Points, in no order, along strands that fork, close into loops and pass close to each other.
In the rows, 128 means zero.
Points whose rows are less than 142 apart are linked; no others are. Some points are linked to none.
Z_153: [198 129 116  45 124 140  98 156 123  92 133  91 106 139 121 157 123 137
 156 110 156 131 164 180 121 161 146 129 148 125 118 138 132 124 103 132
  56 139  87 114 128 117 134 146 125 138 117 105 128 151 118 105]
Z_265: [145 190 154  83 132 100  98 104 171  98 144 106 152  81 144 104 137  79
  72  83  90  92  65 120 146 124 117 161  97  80 184 110 122 141  72 156
 135 126 116 159 138 185 114 162 123 130 121 156  50  89 146 138]
Z_168: [ 67  73 154 180 143  97 179  99 117 155 108 142 159 135  94  86 133 124
 148 202 105 171 140  93 168  81 108 127 100 154 131 150 185  94 180 147
 220  91 174 112  77 123 113 116 196 124 119 107 120 107 143 155]
Z_670: [112 114 108 107 111 100 130 118 114 102  98 128 122 139 145 153 144 152
 171 139 139 167 176  92 135 140 108 107 148 150 116 118 163 150 133  77
 142 106 111 102 160 144 138  97 169 134  70 142 135 156 154  51]
Z_445: [ 58 105 145 186 144  94 188  86 123 159 118 135 150 104 118  70 135  96
 137 165 103 168 102  87 176  69 118 126  95 145 137 138 149  93 166 164
 212 110 202 105  95 167 119 117 178 129 129 123  85  65 155 166]
Z_146: [203 163 103 106 132 128  72 129 126 117 162 105 105 113 117 215 181 138
 102  72 142  69  74  79 136 142 106 160 114  82 190  97 123 138 100 105
 118 131 149 141 147  96 139 122  94  89 147 127 125 154 160  87]
Z_649: [143 152 144 135 169 135 160 146 153  65 141 136 120  87 161 157 153 101
 105  63  44  83 114 125  86 206  87 121 152  75 185  83  95 127 100 122
 141 127 126 154 227 154 119 121  94 136  83 186 146 134 117  88]
Z_569: [ 72  96 149 161 110 139 150 110 120 157 113 161 146 161 127  72 108 136
 125 187 132 139 173 113 120 110 122 115 127 155  93 134 128 134 165 122
 159 128 125 136  96 123 101 150 132 153 124 119 151 124 103 168]
Z_602: [116 114 133 163 177 139 195  86  81 157 131 127  96  99 163 137 165 103
 155  99 107 116 107  78 145 129  98 119 122 142 148  92  88  81 149 170
 146 155 203  94 144 154 134 100 107 129 131 125 121  80 138 126]
Z_306: [139 115 150 190 171 165 155 167 128 144 159 133 113 109 109 113 113  97
 112 106  91 109  86 177 106 145 138 116 132 105 123 139  91  82 126 181
 123 151 160 124 127 118 131 120 103 130 174 122 130  97  96 187]
Z_340: [113 119 137 122  97 154 122 147 159 158 125 119 130 167  98  69  79 140
 127 164 184 151 153 193 125  93 188 127 122 171  64 167 111 132 149 158
 103 165  89 150  56 121 121 168 116 147 175  79 137 121 103 196]
Z_557: [172 161  83  77  86 115  58 188 135  72 132 102 115 135 124 185 130 167
 140 120 176 160 148 161 115 155 161 128 158 112 112 136 168 180  92  59
 101 124  65 121 158 121 142 109 152 110 111 131 144 182 145  52]
Z_693: [122 117  90 191 153 112 153 141 103 138 130 112 110 104 119 196 169 152
 166 110 133 155  93  74 158 106 106 118 129 123 143 131 165 114 140  86
 161 113 180  83 147  90 147  29 155  72 132 140 141 145 164  73]
Z_140: [128 193 165 104 131 121 108 126 182 101 151 105 158  86 137  65 104  65
  80  80  81 105  63 181 146 107 148 159  96  79 163 127 117 128  69 180
 119 142 112 159 120 185 123 168 125 137 139 136  55  76 122 180]
Z_768: [ 83  61 135 200 162 163 205 141  86 157 126 162 104 130 139 101 130 127
 172 163 121 158 170 122 106 140 125  79 152 160  92 129 103  90 176 141
 136 154 178  87 141 105 116  80 138 131 133 130 170 108  88 131]
Z_898: [126 107 111 127 129 112 137  92  99 149 117 116 126 139 128 150 151 156
 159 142 153 141 138  70 159 108 108 132 120 156 120 127 147 118 150 118
 147 117 152 106 102 119 127 113 150 117 127 116 125 133 161 115]
Z_20: [ 96  91 162 147 128  93 141  93 132 149 101 144 177 156  89  80 118 131
 129 203 106 140 152  89 159  87 106 154 103 138 129 152 198 110 165 148
 213  81 140 153  58 122 102 156 182 133 111 104 112 126 143 161]
Z_121: [153  83 113 135 141 121 145 100  91 162 123 114 123 148 104 168 153 172
 168 148 162 124 144  76 157  97 111 141 115 157 118 135 150  93 159 135
 141 116 172 104  69  76 134 108 133 112 157  94 146 142 144 137]
Z_622: [117 139 138 150 104 109  91 151 171 103 135 134 164 127 102 113 101 118
  91 147 108 139 100 153 130 120 132 136 131  90 127 164 170 157 106 103
 168 102  94 152 120 130 124 127 164 121 123 142 110 145 146 143]
Z_21: [169 185 113  81  95 111  44 181 167  68 159  98 136 115 121 161 123 143
  94  99 143 125 102 171 113 150 152 146 140  78 146 122 148 189  71  82
 105 130  64 158 164 130 131 132 132 107 127 145 125 156 129  89]
Z_530: [130 162 160  38 125  99 119  95 168  97 121  90 141 107 150  58 119  88
 134 111 115 145 125 153 160 115 140 140  98 127 140 123 136 132  92 177
 107 146  88 147 105 198 116 181 152 151  93 116  47  84 138 136]
Z_504: [ 23 159 102 215  65 120 138 158 140 214 117 166 148 112 117 107 103 146
  53 168 167 168  65 124 139  56 205 118 105 153  99 160 101 185 180  83
 141 136 143  97 145 105 142 101 134  97 186 177 148 101 127 161]
Z_261: [162 154 118 117 127 147  93 146 142 147 163 101 115 127 120 137 108 126
 105  97 148 100  84 183 124 116 164 140 116 128 123 135  94 124 111 158
  84 152 117 139  97 118 143 151  86 115 194 108 116 118 118 185]
Z_201: [ 45 161 136 190  97 142 156 101 128 157 129 184 144 117 163  69 111 111
  62 135 111 113 107 104 109 108 141 113 116 129 119 104  68 164 143 118
 143 144 152 139 171 159 106 139  90 152 137 171 138  92 102 167]
Z_232: [142 181 144  68 145 150 122 139 147 105 151  94 113 111 178 105  97 101
 124  73 119 125 128 216 116 148 166 121 133 132 130  90  84 139  70 163
  51 180  86 121 162 180 133 149  95 152 113 140 119 108  91 137]
Z_172: [172 143 146  82 166 126 131 157 146  87 145  74 115 107 126 107 113  78
 160  96 106 159 127 217 149 140 152 120 122 127 140 140 137  97  93 184
  91 151 116  92 125 165 140 139 164 137 108 105  83 101 132 130]
Z_254: [174 166 131  82 124 122  74 161 159  71 155 103 141 103 120 150 136 118
  99  93 111 105 101 149 121 157 116 150 136  73 170 120 143 150  74 118
 115 124  95 155 153 132 120 145 134 119 111 144 103 139 133 104]
Z_337: [ 88 153  92 140  92  87 116 111 129 129 119 125 135 112 141 151 141 148
 124 129 150 162 101  89 159 105 130 121 117 140 122 124 156 174 125  65
 160 113 126 100 155 157 142  91 159 105 106 165 108 136 179  86]
Z_655: [164  70 151 100 172 144 176  90  90 133 120 137 129 154 101 116 133 123
 174 159 118 109 186 114 132 138 102 133 127 149 129 133 128  49 166 195
 124 112 174 132  78 105 117 175 121 156 121  75 136 119 107 149]
Z_610: [121  72 156 126 166 114 173 110  99 102  86 159 134 146 115 113 136 107
 185 171  73 161 187 106 139 154  85 104 153 131 155 132 170  75 161 157
 161  73 161 121 131 134 125 130 184 152  56 101 144 131 133  82]
Z_203: [ 78 142 134 207 142 151 170 129 120 140 143 185 121 101 170 123 145 113
  82 101  70  81 103  89  72 168  94 111 138 103 142  84  62 140 139 101
 156 143 158 149 213 132 117 100  63 129 136 191 178 120  93 129]
Z_42: [197 107 151  12 121 124 107 147 137  73  77 122 142 147 100 118 110 116
 175 155 129 142 197 172 123 151 128 141 158 110 132 159 184  95 117 144
  82  93  76 149 102 123 106 181 166 166  86  73 114 145 108  82]
Z_77: [204 125 127  15 115 126  95 145 132  73  95 103 120 140 114 150 126 137
 168 128 153 142 187 163 125 159 137 140 155 117 131 142 163 128 105 118
  70 116  72 131 129 127 114 163 151 157  85  96 120 149 118  67]
Z_811: [147 167 147  48 127 108 116 109 162  65 119 124 132 103 171 141 149 118
  97  88  96  96 144 111 106 180  91 140 141  96 180  72 108 171  87 107
 116 128  81 174 203 173 103 158 102 160  72 185 112 134 122  73]
Z_35: [192  93 138  91 130 127 109 126 121 105  99 142 147 162  90 151 122 144
 149 160 123 108 179 112 120 149  96 143 150 111 135 153 178 101 136 130
 121  83 111 151 104  80 107 156 146 148 104  99 147 169 126 105]
Z_958: [158 147  81  63  75  98  68  98 125 142 117  92 121 145 123 163 143 176
 149 147 207 152 134  94 169 106 146 149 111 152 108 131 170 173 129  96
 115 123  84 126  94 133 129 142 147 114 134 110 107 153 180  89]
Z_334: [198 140  92 145 138 133  86 140 116 139 159 110 104 116  97 224 176 150
 115  81 154  88  75  88 141 124 118 155 115  90 162 113 132 120 119 104
 121 122 167 128 116  74 155  94  94  73 167 114 141 154 156 103]
Z_344: [167 109 141 160 183 183 169 146 110 142 163 140  98 118 125 142 134 109
 130  95  98  82 118 158  96 165 121 119 135 110 135 123  77  65 131 181
 101 154 168 119 135 103 141 130  70 134 166 119 146 109  97 171]
Z_542: [120 143 128 116 111 134 110 114 124 133 129 128 128 141 150 126 121 143
 114 124 139 107 133 121 114 142 121 127 133 137 119 114 103 153 121 118
 110 137 102 147 143 141 127 144 103 141 127 141 137 138 125 136]
Z_169: [157 134 109 120 132 168 113 160 126 164 159 111  95 143 124 130  99 131
 127 107 175 121 121 210 107 122 194 116 127 167  91 133  70 124 124 162
  59 175 116 120  99 111 151 136  83 120 197 104 143 121 102 186]
Z_935: [ 74  76 127 228 152 149 181 173 109 166 137 158 113 123 115 112 121 133
 136 155 121 169 117 133 106 123 143  92 142 148  93 144 116 105 162 126
 142 156 169  88 137  91 133  64 142 108 162 143 164 117  97 147]
Z_930: [ 94  95 122 182 108 114 137 115 112 191 116 135 157 157  83 123 123 182
 112 194 161 129 118  83 156  74 126 158  97 158 113 152 162 123 181 114
 181 108 149 127  49  77 112 120 142 104 178 110 151 137 132 189]
Z_148: [100 151  75 156  86 117  96 136 120 176 131 118 118 130 129 167 127 169
 123 140 190 156  87 126 144  90 166 124 117 163 103 141 128 175 146  83
 124 134 121 101 116 110 156  90 134  82 179 137 141 140 162 126]
Z_620: [184 102 164  98 163 137 129 126 134 109 136 118 147 139  79 120 114 107
 136 137 100  94 138 146 132 137 105 148 124 101 144 152 144  65 133 193
 125 107 139 163  82 103 114 181 130 141 137  85 110 125 118 166]
Z_654: [ 42 144 115 197  75 139 128 144 144 189 126 169 138 138 125  87  91 143
  62 167 160 148  94 137 118  85 184 118 120 148  90 143  93 183 165  95
 128 147 125 122 135 114 129 117 118 119 173 159 163 117 107 174]
Z_695: [162 170 124  74 152 110 113 135 138  99 148  62 114  89 145 120 134  77
 139  74 122 153  89 174 167 126 154 131 108 121 153 114 132 116  84 172
 105 155 131  82 128 190 145 132 156 122 115 122  59  89 159 119]
Z_43: [161 140 124 110 114 134  87 140 139 106 139 126 136 137 127 156 124 147
 108 113 126  94 127 140 107 157 110 139 149 106 135 129 125 147 103 112
 108 123  92 155 144 113 129 143 110 129 130 139 140 159 121 124]
Z_760: [150  89 158  90 155 161 161 151 122  98 101 138 123 154 120  91  93 101
 187 146 109 150 207 206 107 162 141  99 161 139 106 149 123  80 135 172
  79 127 112 128 125 137 124 163 145 171  96  83 149 124  82 123]
Z_900: [156 151 119 124 134 139 107 101 117 167 150 102 124 127 121 136 129 126
  96 101 152  83  79 121 138  99 141 156  98 133 130 130  90 103 135 175
 111 149 155 143  76 126 133 163  79 116 199  99  98 100 138 192]
Z_60: [169 122 163  73 159 132 133 161 151  86 123  99 136 126 101  87  97  80
 171 127  92 159 159 220 141 138 144 124 130 114 129 158 154  77 107 195
  99 128 105 131  99 149 127 161 171 149 108  81  87 104 113 138]
Z_48: [ 78 153 129 156 102 140 127 100 127 159 130 149 138 132 155  96 117 123
  85 130 134 108 106 113 116 110 136 125 115 141 116 112  81 156 136 126
 124 146 132 142 137 149 124 145  92 142 153 147 133 105 115 168]
Z_611: [198 143  86  54  94 109  59 175 132  78 130  84 123 137  95 173 135 155
 160 133 187 170 152 158 147 142 162 138 142 116 120 155 188 156  96  86
  97 118  78 113 112 114 136 128 174 120 118  94 119 166 159  65]
Z_764: [158 184 140  63 108 106  74  95 158 110 137 114 149 106 148 126 147 109
  75  94 129  73  80  92 138 128 101 170 101  89 179 104 117 163  85 140
 118 130  99 172 139 159 109 177 103 135 129 148  76 114 146 130]
Z_880: [142 170 101  94  91 120  65 173 153  94 138 110 121 135 146 151 106 155
 120 108 161 152 134 192 106 149 172 122 147 122 105 126 131 186  88  81
  84 139  55 137 170 142 144 120 126 122 120 147 148 167 116  87]
Z_903: [184  77 128  92 154 129 146  85  92 136 112 126 125 157  95 157 147 149
 170 146 148 102 175  86 147 128 102 147 123 150 130 135 145  70 160 163
 118 109 163 125  76  86 123 154 127 139 126  83 142 139 131 133]
Z_626: [112 110 152 171 130 123 114 173 167  87 124 151 158 130  93 111  95 110
 115 152  76 149 136 165 109 143 120 119 158  88 127 167 179 135 110 107
 172  90 104 152 137 115 124 113 173 135 101 140 130 153 122 128]
Z_529: [155  97 136 122 127 117 119 151 126  87  99 140 143 149  99 146 120 131
 155 160 106 143 177 131 121 153 105 120 163 112 127 154 180 113 132 110
 140  83 111 136 130 102 123 123 173 143  88 109 149 166 134  85]
Z_139: [ 71 122 115 135  98 101 137 133 138 104 103 149 127 138 159 123 121 145
 138 142 129 175 180 123 108 138 127  92 148 153  95 119 148 174 123  58
 152 113  94 114 182 164 138  98 153 141  64 167 141 154 133  71]
Z_864: [151 196 114  79 127 127  89 149 142 103 155  87 109 101 176 140 121 110
  97  60 132 119  92 187 124 146 164 133 129 117 153  89  90 166  72 129
  71 162  90 117 176 173 143 135 101 125 126 159 112 125 117 112]
Z_118: [154 177 101  96 116 116  82 142 132 118 151  88 108 110 153 160 136 123
 113  83 152 128  89 158 133 132 156 132 126 127 138 113 108 161  95 119
  89 146 109 108 151 153 149 120 117 106 138 142 113 134 144 111]
Z_683: [141 120  84 143 169 136 165 125  84 143 133 102  81 109 151 186 168 135
 185  90 153 144 118 101 142 134 125 106 143 154 126 113 113 112 140 119
 109 152 174  66 153 112 160  50 126  94 131 132 142 132 154  78]
Z_822: [144 144  92 206 150 140 128 147 105 172 138 119  89  87 131 209 188 137
 119  72 136 107  49  81 132 109 123 142 120 101 164 108 111 109 134 103
 137 137 189 106 155  82 170  30  86  59 177 138 144 140 148  93]
Z_298: [ 89 130 132 109  74 135 112 126 145 144 107 131 133 164 138  82  99 141
 132 162 174 161 162 159 127 105 164 114 127 167  69 142 125 170 130 113
 114 143  74 134 103 156 126 152 125 149 123 113 137 138 120 140]
Z_762: [ 88 103 154 159 121 121 136 112 136 126 116 159 159 144 126  95 116 127
 115 174  95 128 153 104 117 128  98 130 131 120 125 133 151 136 142 120
 177 100 124 152 118 129 110 143 150 148 104 133 139 135 123 147]
Z_453: [ 85  98 139 163 108 129 141 101 117 175 118 141 149 164 108  82 113 157
 119 190 155 130 147 102 141  84 131 144 106 167  98 150 137 124 180 133
 168 125 140 135  62 106 107 152 133 131 159 106 142 124 118 190]
Z_487: [151 147 153  81 147 118 139 139 163  44 123 132 135  95 159 153 146 117
 109  84  61 102 153 125  86 207  87 126 161  78 185  85 117 149  96  97
 131 107  95 170 221 158 104 140 114 152  61 189 137 149 116  56]
Z_400: [120 150  67 164 146 117 137 147  97 132 134 100  88  94 152 198 168 144
 162  79 149 161  92  99 135 123 131 104 139 139 132 104 133 142 127  74
 131 141 164  73 180 113 165  27 137  69 129 159 138 146 164  51]
Z_503: [151  75 144 123 155 175 163 160 111 131 122 140 110 162 108 108  96 128
 179 150 134 143 202 195 101 152 149  97 157 157  83 158 110  79 147 164
  81 141 134 115 107 100 127 137 123 157 136  87 164 131  81 151]
Z_990: [122  96 147 147 123 122 123 176 148  90  99 150 149 149  91 112  95 114
 153 166  96 173 172 181 112 140 133 108 166 115 107 170 185 119 128 107
 155  92  94 136 121 119 124 118 187 150  95 109 139 158 120 107]
Z_575: [162 113  95  93 163 144 159  83  70 153 131 105  77 123 160 183 168 139
 181  88 159 108 140  86 145 141 120 117 139 167 133  90  86 107 144 141
  85 161 165  82 133 124 151 101  92 121 127 122 132 119 151 102]
Z_750: [ 20 130 107 220 103 121 173 150 114 193 122 169 132  99 135 110 125 138
  93 154 145 183  80 105 136  73 173 103 114 153 102 139 109 158 165  86
 153 142 168  73 158 124 135  65 144  97 163 184 139  97 127 133]
Z_348: [179 156 126 118 190 164 156 156 111 124 161  94  73  92 168 152 143  81
 132  48  93  96  94 182 111 171 145 120 133 115 162  87  67  89  95 179
  78 178 153  78 176 156 154 114  77 129 132 134 117  97 116 127]
Z_430: [150 113 140 114 161 139 151 132 123  89 123 121 119 125 132 131 130 107
 156 117  92 128 153 143 120 171 102 114 151 121 143 122 127  97 122 147
 116 124 136 118 152 136 132 134 143 147  90 129 128 127 127 106]
Z_872: [170 169  96 135 137 124  96 162 136  91 157 103 101  98 126 199 166 128
 102  66 119  99  82 113 115 164 114 137 138  83 169 107 126 145  98  88
 125 129 141 127 185 115 146  89 111  83 128 152 140 156 150  74]
Z_803: [150 100 157 159 163 129 138 127 126 132 139 130 145 133  84 120 124 113
 125 142  99 102 116 123 138 123 101 148 122 105 141 150 152  74 140 171
 163 107 161 149  81 103 121 148 140 128 148 104 122 123 126 175]
Z_173: [157 111 129  78 131 148 126 112 113 131 127 108 119 154 127 119 118 136
 158 131 153 117 165 149 130 130 132 126 130 158 103 138 110 105 132 162
  86 144 115 128  94 126 126 167 113 149 138  96 123 129 121 150]
Z_738: [116  89 122 208 164 113 164 144 108 148 129 127 130 113  95 164 155 140
 159 132 110 154  95  87 154 105  98 126 122 119 142 142 175  91 150 115
 185 104 191  92 119  81 140  48 171  88 139 122 140 135 148 109]
Z_587: [112 126 117 131 120  96 124 111 134 100 122 128 137 123 134 150 149 135
 133 128 118 142 135  83 139 138  92 121 136 119 144 117 159 146 119  87
 166  98 133 122 157 140 131 103 162 121  80 154 119 143 163  79]
Z_647: [220  85 131  51 142 128 110  99 109 110 108 132 141 162  82 171 145 153
 150 146 147  88 169  87 132 147  91 163 131 112 149 141 162  92 137 148
 101  91 136 154  91  69 104 172 119 144 117  93 136 162 129 107]
Z_459: [ 97  88 154 191 145 114 153 121 125 122 120 171 158 134 112 125 130 123
 117 164  64 120 138  84 120 138  73 131 137 102 148 134 170 119 146 112
 203  78 149 148 137 101 115 110 161 132  94 146 149 142 125 127]
Z_514: [160 106 172 109 172 139 147 144 139  91 127 121 141 124  97  92 105  76
 157 133  66 129 144 184 134 151 114 125 136 105 148 156 147  66 124 204
 128 109 135 145 108 140 121 165 161 147 107  90  98 102 113 151]
Z_659: [207 114 105  58 132 150 107 129 108 125 138 103 101 149 113 169 131 157
 156 106 174 112 157 156 123 147 144 132 137 142 114 138 111 106 119 147
  56 135 117 114  98  93 143 147 100 129 150 100 136 151 125 130]
Z_366: [ 72 118 107 146  72  98 120 142 138 131  99 148 132 148 131 128 113 159
 141 168 157 193 152 125 137 110 143 109 132 160  86 151 174 179 139  50
 160 107  85 108 137 140 138  96 170 123  94 140 136 158 154  94]
Z_144: [ 61 122 187 132 112 106 156  75 167 118 109 175 174 126 133  24 107  76
 114 172  79 140 158 117 132 101 123 122 108 117 137 133 148 134 126 156
 183 104 126 178 110 188  99 175 149 168  72 135  82  91 115 164]
Z_692: [112  93 137 178 128 107 127 119 122 153 116 136 169 155  80 128 124 159
 116 184 121 125 126  84 150  91 106 155 108 126 125 158 192 118 161 116
 198  85 145 140  66  80 114 122 172 113 143 111 142 150 137 163]
Z_791: [ 51  96 117 212 124 126 174 154 115 178 129 150 127 121 113 105 119 137
 129 165 141 184 103 120 139  89 151 102 120 160  95 154 131 127 170 111
 160 140 162  77 123 112 127  75 158 109 159 145 140 109 126 152]
Z_236: [134 166  76 138 104 122  83 149 125 146 151 107 106 115 141 170 130 145
 118  99 176 132  77 145 129 116 165 121 126 148 119 123 113 166 119  95
 103 143 120 101 148 126 166  94 120  90 166 141 135 142 152 115]
Z_86: [150 131 125 108 170 150 167  78  81 149 136 107  86 110 173 153 169 106
 153  76 127  89 116  87 139 147 101 125 123 148 156  82  69  98 130 170
 103 169 174  96 142 156 134 131  81 139 125 129 111  91 142 119]
Z_220: [124  96 149 211 166 119 156 133 118 143 137 135 140 115  92 143 146 117
 125 137  88 116  81  91 144 114  92 142 121  99 151 146 162  79 146 147
 194 101 189 123 102  94 130  86 150 109 147 117 133 118 135 151]
Z_267: [142 162 111 104 114 122 100  73 110 173 138 108 130 122 146 145 147 136
 100 105 157  80  79  76 150  98 124 161  94 140 144 105  96 136 132 146
 118 142 144 138  98 141 128 158  85 119 177 119  99 108 159 159]
Z_555: [142 115 104 150 132 167 121 143 107 176 150 130  94 142 130 147 117 149
 129 121 172 115 122 160 104 126 167 113 134 165  93 132  72 125 147 144
  80 163 139 114 105  86 154 114  76 108 199 118 160 129 108 173]
Z_36: [ 39 133 117 176 107 121 175  71  90 161 114 177 133 120 188 112 155 146
 106 139 118 114 139  31 122 116  88 118 116 149 131  82  90 164 157  85
 168 131 167 119 182 147 113 104 102 130 106 182 152 112 122 119]
Z_769: [102 125  86 163 109 144 125 133  97 186 133 133 101 139 144 155 130 165
 137 140 182 138 121 121 116 112 157 106 133 180  92 124  88 149 158 104
 103 153 138  99 123  94 146  87 101  98 179 134 166 138 122 141]
Z_455: [158 123  98 104 101 105  83 108 119 146 124 111 130 151 109 177 145 180
 138 144 180 126 131  79 163 111 118 152 111 143 125 137 164 148 132  98
 131 110 119 125  87  96 128 126 144 107 142 107 130 161 166 110]
Z_776: [ 88 166 140 151 106 138 118 146 165 119 136 140 140 127 150  89  86 111
  87 111 123 139 113 188 107 130 165 110 136 124 108 121  99 173  94 116
 107 149  95 147 166 166 130 133 115 150 128 162 138 120  98 151]
Z_469: [135 113 139  71 108 153 129 129 134 133 107 113 117 165 139  89  98 129
 167 148 172 155 191 181 124 123 163 112 137 174  70 144 112 128 127 151
  79 162  83 129  89 152 124 172 122 164 127  81 133 129 104 142]
Z_83: [ 73  75 150 176 156  99 180 111 112 116 104 169 146 128 122 111 143 117
 162 172  69 164 164  85 141 129  81 105 135 128 145 126 176 102 159 124
 204  78 168 115 143 133 124  94 190 136  69 132 136 124 140  99]
Z_956: [150 174 131  73 115 114  90 100 149 106 135 126 133 109 167 149 147 127
  77  90 120  71  98  86 117 155  91 154 124 102 176  84 100 176  88 114
 115 132  92 176 178 159 111 167  90 140 118 168 115 134 136 108]
Z_33: [189 151  83  27  86 103  59 132 131 112 123  73 111 143 117 157 138 162
 169 132 212 171 154 139 168 123 168 144 121 145  97 146 171 161 112 107
  82 136  69 110  86 133 136 149 154 122 132  91  99 150 169  83]
Z_991: [149 148 149 152 150 154 116 168 149 119 161 117 132 113 110 113  99  96
  99  95  96 106  77 201 116 137 142 133 127  95 136 144 103 106  96 170
 111 146 124 143 121 132 130 143 106 131 163 121 113 107 105 184]
Z_329: [ 32 137 157 176  94 134 174  66 126 155 121 188 153 121 168  41 125 105
  84 162 106 124 151  78 123 102 117 114 108 136 125 100  91 158 153 119
 174 125 153 141 148 182  90 152 108 165  96 167 123  86 106 173]
Z_309: [ 69 126 103 192 112 108 133 200 156  99 122 150 122 121 122 134 105 134
 121 135 129 205 128 173  98 137 163  84 152 139  87 153 162 168 121  43
 156 120 100  94 188 129 148  48 172 104 102 178 152 157 137  82]
Z_668: [117  92 136 155 125 171 138 160 127 153 135 138 117 161 104  92  92 138
 140 163 155 143 159 181 108 119 170 104 138 162  70 155  99 110 153 149
 100 159 124 123  87 101 124 139 112 146 171  95 160 127  91 188]
Z_380: [187 103 139  95 152 163 128 108 109 144 150 138 123 146 109 150 128 147
 121 121 136  59 143 130 109 145 110 147 124 122 134 128  94  85 133 173
  92 131 136 155  92  78 123 181  60 142 170 105 141 135  99 184]
Z_91: [ 77 132 184  95 113 117 150  91 175 103 106 151 160 125 152  33 106  79
 129 148  86 148 174 152 126 117 133 116 119 119 129 124 131 140 100 159
 143 125  96 173 124 203 111 176 144 181  63 127  84  96  98 137]
Z_797: [ 82 117 125 204 127 154 147 141 110 155 137 166 121 136 141 120 123 148
 103 142 118 114 118 112  85 139 117 109 140 137 107 121  90 144 149 107
 137 139 144 127 152  93 124 101  97 128 155 156 180 135  95 147]
Z_718: [130 140 124  89 116 118 121  64 112 158 120 105 131 142 145 111 136 139
 129 132 162 107 128  79 154 101 115 145 105 161 124 112 111 129 139 151
 127 141 135 137  90 151 117 171 110 137 143 110 100 106 150 154]
Z_278: [124 141 172  92  93 102  77 121 192 108 104 141 188 148 101  72  84 120
  96 177 122 120 132 135 137  98 131 171 120  91 122 168 192 160 104 134
 166  98  59 204  69 136  97 188 157 137 114 112  83 145 129 158]
Z_845: [100 126 150 125  83 127 109 134 168 137 111 126 156 163 102  70  82 134
 115 173 155 155 141 166 137  89 161 140 120 146  82 172 152 147 142 132
 141 131  82 155  63 131 117 166 142 144 147  96 122 132 128 178]
Z_609: [103 150 180  56  99 100 111  88 189 101 102 132 171 117 144  44 110  97
 114 143 109 131 149 134 143 109 131 150 107 108 138 132 151 155  87 149
 137 115  67 192 108 192 108 187 144 159  77 124  62 106 119 134]
Z_209: [ 86 140  88 156  73  82  98 127 137 141 113 136 150 139 116 157 130 177
 122 163 162 171 115  89 159  91 130 129 111 139 112 148 189 183 137  44
 179  91 105 107 130 123 133  89 175  92 113 151 123 160 174  91]
Z_13: [106 149 145 170 153 151 166 141 143 105 144 168 123 100 175 120 132 102
  93  83  57  87 114 133  67 189  99 113 149  97 149  84  67 142 110 122
 140 146 131 160 218 151 119 127  73 146 114 185 164 126  93 124]
Z_418: [155 162 128 110 173 170 143 162 129 123 165 102  90 113 169 122 104  94
 129  60 110 108 107 218 102 160 168 110 134 129 132  96  63 113  87 174
  53 185 118 100 171 160 142 131  80 140 140 140 133 104  89 152]
Z_374: [160 168  90 167 152 127 109 143 111 132 152 108  89  82 143 217 196 117
 107  49 122  92  52  80 132 133 114 149 119  87 184  86 108 128 112  92
 134 139 177 113 180 115 159  58  87  65 143 150 136 143 166  65]
Z_491: [163 164 138  46 137 100 100  97 152  99 136  71 129 100 133 107 145  88
 133  98 132 129  97 123 175 113 132 158  88 121 158 118 143 121  97 174
 116 140 119 128  99 178 123 168 153 127 114 115  37  90 170 130]
Z_866: [107 115 143  81 100 125 130  67 112 158 101 116 137 166 142  74 121 146
 143 174 169 126 176  87 149  97 124 143 103 176 100 127 122 127 160 154
 130 137 116 148  66 147 105 194 120 154 127  95 112 112 132 162]
Z_342: [157 105 157  55 138 131 135 147 141  84  83 123 136 149 116  95 104 100
 182 149 115 165 199 192 122 143 139 116 155 128 116 156 157  92 122 162
  91 112  85 137 110 149 122 169 167 171  82  79 120 130 104  98]
Z_944: [159 131  98 197 148 130 107 154 117 144 149 122 113 111 100 215 180 154
 118  87 133 100  64  73 135 114 103 150 119  85 162 124 147 110 128  90
 148 114 176 125 134  56 152  54 106  62 167 127 154 159 151  98]
Z_65: [ 40 141 137 161  85 115 161  66 120 145 108 188 150 132 182  84 138 138
  86 154 111 105 156  51 109 119  95 120 112 137 130  86  92 184 144  79
 171 117 135 149 175 168 104 138  98 152  88 184 143 119 117 133]
Z_284: [ 62 141 104 213  91 131 119 157 132 170 134 168 132 130 130 130 106 157
  77 148 141 135  83 123  98 110 144 116 130 138 103 138 109 177 154  73
 141 133 127 124 156  93 140  88 118 101 166 172 167 140 117 144]
Z_41: [ 63 132 124 205 141 136 188 103  96 155 129 178 119  99 183 128 162 127
 102 111  86  99 116  48  93 143  85 112 131 130 145  84  78 141 157  95
 171 138 180 125 200 128 120  87  78 124 124 189 169 109 107 114]
Z_498: [189 108 122 100 164 170 147 115 101 150 157 121  93 127 129 169 148 129
 137  87 134  70 126 135 111 153 119 130 126 128 139 111  74  76 128 174
  81 152 159 120 113 102 149 146  59 130 161 109 133 119 112 158]
Z_113: [124 154 118 135  86 111  74 136 156 113 135 134 151 136 116 143 119 148
  88 136 133 117 101 117 126 124 118 146 128 101 131 140 156 175 111  86
 148 106  96 157 131 118 125 132 140 109 131 150 127 155 148 124]
Z_471: [117  89 131 174 162 170 181 124  93 148 138 157 106 135 147 125 138 137
 147 132 115 111 156 114  91 160 106 104 146 143 109 114  82  96 155 143
 117 148 164 116 145  93 125 116  96 139 141 130 175 124  92 146]
Z_829: [164  61 153  99 173 136 172 115  94 109  91 149 131 156  95 123 124 105
 195 168  94 134 189 131 130 155 100 120 151 133 150 149 154  46 166 179
 121  85 169 127 106 108 119 160 160 161  90  77 149 131 114 105]

How many points has the smallest loop of links through each point below? Write none if it is on no loop.
Z_471 -> 9
Z_503 -> 13
Z_803 -> none
Z_647 -> 19

A tip is a point with one link. Name the tips that can be reached along the links from each point below, in the order of the rows.
Z_649 -> Z_445, Z_140
Z_220 -> Z_602, Z_144
Z_498 -> Z_348, Z_380, Z_866
